Each row is a point on a tangle of strands that fork, close into loops and nearly touch. The rows are in no order.
Two points are linked if the straight distance between their rows is under 87.6.
<433>: -28  -10  -54  -51  18  28  6  -36  28  6  29  -5  -3  -11  -19  -16  10  6  -53  -22  21  -7  -32  -13  -16  7  10  -33
<618>: -60  32  -25  -48  24  56  16  25  11  4  35  -5  -22  -23  28  -14  -16  29  -35  2  -49  27  -9  3  5  4  -10  -16
<781>: 10  -4  13  9  40  5  -11  38  -7  3  -26  2  -13  -37  21  16  19  -1  23  34  -22  2  43  -14  9  -29  -10  5
<544>: 35  -49  35  38  -18  4  -7  -7  34  -34  46  15  4  18  -25  -12  65  -27  6  -14  -36  -3  -15  15  5  -23  -11  -9
<346>: -10  7  -56  -15  -38  -6  8  -12  18  1  -22  -21  -8  31  29  12  13  -41  45  -17  -10  8  -1  -14  2  -6  -4  -12
<736>: 18  -15  40  37  6  -20  -8  -37  17  4  -9  3  -3  -52  -14  -19  14  24  -3  24  0  -4  -11  13  16  -16  -15  7
<437>: 28  36  -3  29  -13  -43  -12  -47  -7  19  -6  40  -15  -19  22  36  -30  40  -21  19  24  -39  2  40  37  24  25  12
<7>: 26  -53  -11  19  -46  8  20  -10  13  -22  30  -4  -24  45  7  22  52  -38  37  -30  -24  8  -24  -12  15  -18  5  -9
<524>: 15  6  49  30  5  -33  -16  12  -9  8  3  -14  19  -7  -18  -4  -41  31  -19  1  21  4  -16  -8  -14  37  3  19
<201>: 15  -44  19  -1  -38  -21  7  30  -20  12  -20  -16  13  31  -38  -3  -15  20  -2  -33  20  -36  10  11  -19  32  4  44
<866>: -25  62  35  22  30  -25  -19  6  -30  11  31  26  -7  -9  15  2  -59  35  -9  23  -15  -2  -22  2  0  30  15  -14
<280>: 15  19  50  40  -15  -58  -38  23  -27  17  17  -16  -29  3  -4  14  -56  43  15  15  4  -15  8  41  2  18  -2  36
<722>: 3  -33  3  0  -33  -6  20  26  -23  2  -36  -24  24  42  -16  12  -2  -17  15  -27  12  -26  20  0  -27  14  17  36
<595>: -5  -18  -13  12  -23  21  -41  -32  32  -7  22  -8  28  32  -10  -40  35  -5  -11  -30  -24  40  -28  -11  -44  2  10  -35
<623>: 10  12  -15  -38  19  6  27  -37  4  9  4  42  -19  -21  1  20  -7  23  -27  3  41  -31  -18  22  30  10  6  -3
<641>: 2  53  -19  -2  -7  -3  -3  -55  22  13  -1  14  -25  16  50  8  -7  -29  5  2  15  -39  -21  31  7  22  21  -5
<83>: 15  -3  4  1  -9  -2  6  33  -22  -4  -42  0  -2  2  17  14  -10  -1  29  12  3  -21  36  6  -11  -6  -6  21
<240>: -3  11  4  -8  36  9  -24  64  -29  9  -18  -6  2  0  37  39  5  -45  40  10  -22  -8  34  2  24  -59  8  4
<35>: -7  -28  -31  -21  -5  21  -33  -14  25  -7  22  -17  7  -2  -5  -34  42  3  -30  -20  -12  47  -11  -30  -45  -9  6  -45
<365>: 22  -20  -24  -35  -22  4  43  9  0  -15  -23  15  -12  0  -17  28  9  7  36  -3  39  -28  2  3  4  -7  -24  -5
<810>: 18  61  -2  14  -12  -15  4  -56  -1  19  -4  30  -24  -1  47  24  -14  6  2  20  14  -56  1  50  31  30  27  5
<688>: 21  -9  47  23  -4  -6  -4  -7  13  1  -16  -11  37  -7  -29  -17  -4  8  -24  2  0  20  -7  -11  -7  17  -12  24
<649>: -49  49  1  8  54  1  4  25  -9  -3  37  14  -3  -11  -3  -14  -42  30  -24  15  -13  22  -2  -24  6  31  -13  -33
<454>: -13  12  -3  -38  -11  -3  5  6  11  12  -40  -1  10  24  -4  7  -28  17  15  2  30  -21  -18  0  -18  28  -9  12
<186>: 28  -45  -20  0  3  17  3  6  11  -8  20  0  -25  -17  -9  3  65  -13  17  -2  4  19  21  -15  -6  -47  -10  -39
<322>: 34  -28  37  23  -48  -25  20  -13  -5  -23  -9  11  23  -11  -55  8  9  16  2  -20  16  -40  -11  22  33  0  -2  32
<219>: -13  8  -32  -43  -18  13  12  -9  24  12  -26  -14  17  27  -2  3  -15  -9  4  -6  33  3  -20  -26  -21  17  -4  3
<808>: -27  30  -42  -48  -3  15  7  1  14  10  -17  -1  -21  -2  36  -2  11  4  25  14  -12  20  9  1  -3  -10  -6  -11
<459>: 17  9  56  26  13  -39  -28  11  -24  9  -2  3  -8  -28  -5  0  -48  52  -9  18  11  3  -8  16  -11  11  -4  28
<325>: 29  -27  41  41  -37  -19  28  -15  12  -35  5  4  8  -12  -38  6  27  -13  14  7  -8  -38  -6  6  33  -15  -4  20
<330>: -8  -24  -46  -57  2  25  20  -19  26  -6  14  -3  -22  -13  -23  -9  26  2  -16  -17  47  15  -18  -4  1  -7  -13  -24
<84>: -6  24  27  43  66  -16  -17  44  -48  -10  2  5  2  -27  4  -11  -11  2  -4  11  4  15  46  -11  16  -7  -6  -15
<559>: -12  -10  -18  -33  48  20  3  31  -17  1  0  -18  5  -2  23  -11  -1  -29  -25  -3  15  51  37  -21  -9  -25  -4  -19
<72>: 23  -30  -7  -5  -33  8  42  -1  -2  -32  -14  1  10  5  -22  19  24  -18  35  -14  31  -15  -4  7  13  -7  -14  5
<251>: -24  71  26  2  27  -11  -17  -24  -21  30  19  30  -10  -10  36  0  -58  25  -30  33  -32  -21  -31  12  15  41  28  3
<628>: -2  23  -8  5  31  5  -22  45  -5  9  -30  -4  -12  -7  49  31  16  -20  44  35  -39  6  43  -9  12  -29  -5  4
<432>: 3  6  -11  -10  22  6  5  -51  21  -3  15  17  -20  -25  9  3  4  4  -19  6  33  -20  -18  18  16  2  8  -18
<803>: -33  40  23  5  49  -13  -5  24  -24  -3  19  27  -10  -14  -3  -16  -40  46  -17  26  -8  22  4  -8  1  24  -2  -1
<422>: -7  8  6  0  22  2  -15  59  -53  7  -21  -14  21  21  30  26  -11  -44  30  -16  6  6  30  -2  9  -36  9  0
<757>: 13  29  26  48  9  -55  -19  34  -44  11  15  0  -28  8  -25  2  -50  27  16  -6  9  2  46  32  -1  11  -7  18
<297>: -10  -2  -43  -9  -40  8  -11  -32  21  8  -18  -36  8  46  16  -7  -9  -30  24  -28  -20  27  -21  -32  -19  14  4  4
<340>: 10  -35  -21  -13  -26  19  28  0  8  -2  -29  -5  53  32  -27  3  13  -20  -4  -24  14  20  11  -23  -17  8  -9  16
<262>: 39  -7  26  8  -8  -32  17  -37  -11  -2  -3  26  -12  -39  -7  26  -14  28  -4  9  43  -26  -23  39  38  -12  3  6
<338>: 16  1  -13  -58  -5  6  36  -6  -7  -3  -5  35  -22  -7  -2  20  -1  20  10  -5  57  -31  -17  34  15  -6  -12  -3
<571>: -33  -9  -14  -26  34  18  -9  -13  28  -4  17  -21  9  -20  -8  -21  -11  13  -51  -4  -5  12  -25  -17  -17  14  -4  -24
<732>: -22  11  -14  19  -50  -11  4  -31  9  -7  -33  -25  21  37  18  6  -8  -27  39  -7  1  -29  -29  3  10  22  15  24
<588>: -13  17  -46  -20  -17  -1  -1  1  17  14  -12  -10  -26  17  47  10  12  -18  41  7  -22  16  11  -10  -14  -22  -1  -2
<799>: 0  6  -7  -23  1  5  6  51  -46  6  -34  -5  2  29  28  21  -19  -26  38  -5  1  -7  45  2  -10  -18  7  13
<307>: -39  2  -67  -47  16  39  -4  -22  34  -2  37  6  -14  -22  3  -6  8  22  -68  -36  -9  -5  -26  9  -5  -1  1  -37
<982>: -9  30  -26  -4  -36  1  2  -44  21  18  -20  -7  12  28  16  16  -4  -32  11  -15  22  -39  -40  13  0  23  17  -4
<818>: 15  -18  -4  -22  18  6  13  -30  14  -7  23  8  -50  -26  29  0  33  -5  9  5  22  -15  -31  23  26  -15  -15  -21
<255>: 34  11  28  38  -21  -43  -14  -40  -10  15  -3  25  1  -43  -5  35  -18  28  -11  17  27  -43  -13  45  36  -3  22  27
<400>: 24  -48  -8  28  -39  8  30  -5  11  -21  14  -2  3  33  -15  8  51  -53  24  -29  -15  7  13  -13  9  -36  -6  -1
<689>: 17  -19  54  18  9  -35  -33  7  -14  21  21  3  24  -2  -46  -7  -54  45  -48  -2  40  -4  -33  -19  -13  35  10  25
<151>: 1  40  21  34  21  -27  -17  33  -42  -1  5  1  -7  16  -13  -8  -45  28  11  6  11  0  33  11  -16  25  1  -5
<765>: -41  36  -1  -35  29  22  2  3  4  4  7  9  -22  -26  33  -16  -22  27  -11  30  -36  11  -6  1  12  8  -1  -2
<417>: 28  -47  -2  -5  -45  15  10  -5  18  -14  20  -13  -36  26  35  22  35  -41  38  -17  -5  -10  -41  4  11  -29  3  -11
<11>: -39  -5  -33  -29  21  21  -17  3  23  -4  22  -34  -1  -16  8  -26  5  7  -36  4  -16  33  -7  -37  -40  3  -3  -26
<556>: 44  -51  5  5  -4  21  22  0  20  -23  16  11  -16  -15  -34  -9  48  -14  14  2  5  12  7  -9  9  -37  -24  -16
<465>: 36  -24  37  25  -13  -2  -7  -31  26  -4  1  1  26  -22  -38  -23  19  0  -15  -1  -7  4  -18  17  8  -10  -19  7
<348>: -31  56  3  11  35  0  -29  -33  5  23  20  2  -4  -17  40  -2  -41  -6  -32  38  -43  -25  -31  12  0  38  12  -10
<729>: -13  -1  -31  -21  -14  9  -1  -25  32  18  -7  -23  16  17  -3  -15  0  -17  -1  -11  0  18  -34  -19  -27  17  4  -15
<891>: 11  -27  -10  -28  39  19  -8  20  -9  9  -21  -21  7  -19  -2  -5  17  -30  -14  1  8  35  25  -23  -10  -25  -10  -8
<241>: -5  -15  -50  -68  4  20  31  11  23  -5  -8  -3  -26  -6  -2  -2  26  2  1  -2  35  32  31  -12  -11  -23  -19  -18
<938>: -8  7  7  24  -61  -17  18  -16  3  -13  -34  -15  17  22  -5  9  15  -20  35  1  -5  -41  -5  10  13  4  11  26
<182>: 13  6  30  28  44  -9  -13  46  -33  -5  -12  0  0  -26  25  5  -12  -12  9  22  -7  5  33  -2  9  -18  -3  1
<5>: 32  -35  30  52  -19  3  -6  -7  27  -36  31  1  -8  3  -16  2  45  -25  23  4  -33  -20  0  -8  26  -30  -4  10
<179>: -14  26  9  24  46  -35  -14  25  -13  6  17  13  16  -2  -52  -17  -42  30  -32  1  28  14  15  -34  -22  39  -1  -21
<329>: -43  54  6  -22  28  17  -15  -11  10  16  17  -2  -15  -9  41  -20  -21  3  -20  22  -42  4  -22  2  -4  21  20  -9
<12>: -2  -26  -1  2  -31  6  20  6  -19  -3  -32  -23  52  47  -12  15  1  -38  8  -42  4  8  11  -30  -19  22  13  38
<208>: -45  41  -24  -1  55  28  4  33  -4  -17  41  -2  -7  -2  18  -25  -24  7  -35  7  -26  38  20  -20  5  14  -16  -34
<870>: 28  -38  24  -3  -60  -18  11  -6  -17  -2  -15  -3  20  13  -63  4  -6  21  -3  -28  28  -42  -1  16  4  15  0  36
<864>: 13  -17  8  42  -14  9  -11  -4  17  6  -7  -22  28  15  -2  -16  35  -41  -1  -14  -45  17  22  -9  -11  -14  -1  21
<491>: -34  17  24  -23  32  9  15  21  -21  2  2  32  -30  -29  23  -11  -34  62  -5  30  -28  27  13  9  22  6  4  5
<184>: 10  -44  13  35  -28  2  -15  -19  29  -23  24  10  33  31  -24  -26  58  -19  -9  -17  -16  17  -4  13  -14  -18  -20  -11
<250>: 19  -15  -16  -18  -17  1  22  -9  20  -11  15  -6  -37  4  18  6  39  -30  43  3  17  -2  -25  11  10  -15  -8  -20
<189>: -5  37  0  38  38  -20  -34  28  -40  21  -3  4  19  -4  -37  -21  -44  17  -15  -3  26  7  47  0  -24  16  6  -20
<868>: -8  -9  22  9  31  -39  -10  25  -17  21  40  19  13  -5  -55  -9  -53  54  -46  1  36  7  -12  -39  -20  33  -7  2
<956>: 23  3  56  34  6  -42  -16  -9  -13  3  -23  5  0  -47  -8  -2  -17  46  -4  42  -13  -6  -13  12  5  -22  -3  27
<987>: 17  -41  -12  -8  11  34  -13  2  1  10  -9  -9  6  -26  -3  -1  47  -29  -4  -4  -10  31  32  -17  -13  -48  -7  -20
<529>: -24  30  -5  -51  -6  14  3  10  -10  23  -17  24  -6  27  12  3  -27  30  18  10  6  -10  -9  8  -7  33  8  12
<646>: 11  -38  -9  28  -21  16  -29  -19  22  -5  -2  -10  27  32  -3  -29  42  -27  -12  -30  -34  44  -2  0  -35  -16  3  -11
<677>: -48  19  -45  -42  22  44  4  -8  12  9  27  17  -24  -31  16  -9  -4  32  -52  -16  -30  3  -16  24  27  -7  -7  -29
<421>: 16  1  34  35  -2  -8  -1  37  -32  -15  -29  -20  15  -2  0  1  -4  -14  10  9  -5  -6  25  -6  -9  -4  3  27
<16>: -19  -2  14  54  -57  -25  8  -19  -3  -21  -11  -19  17  9  -4  1  28  -31  34  7  -37  -23  -3  -1  13  -7  21  35
<315>: 28  -42  -6  11  -22  24  31  4  4  -23  -5  11  16  10  -37  13  47  -41  10  -10  -6  -5  19  -7  6  -34  -13  4
<370>: 15  -35  -9  -29  4  27  21  4  11  1  -27  -10  37  5  -35  -15  5  3  -27  -13  32  23  5  -30  -25  12  -9  13
<306>: -24  36  -23  -66  -8  33  21  13  -13  11  -29  28  -19  0  22  1  1  35  40  20  -10  3  3  14  8  2  5  -1
<372>: -26  19  -15  -10  56  16  4  32  -13  -9  27  -15  0  5  15  -11  -12  -13  -29  8  3  40  33  -26  -15  0  -4  -19
<125>: -10  -14  3  58  -29  -7  -21  -6  7  -9  2  -26  27  23  17  1  36  -45  26  2  -69  5  14  -8  3  -13  23  27

How many points has the smallest loop of links through each point below? Write none if it is on no loop.
<689> => 9
<182> => 8
<524> => 6
<338> => 11
<866> => 7

A fork is a point with three links, a tip a point with one. Leave the first point through the second and follow the links. Name the first fork or tip that comes.
<340> / <12> => <646>
<186> / <987> => <803>
<338> / <623> => <315>
<325> / <322> => <370>
<16> / <938> => <262>
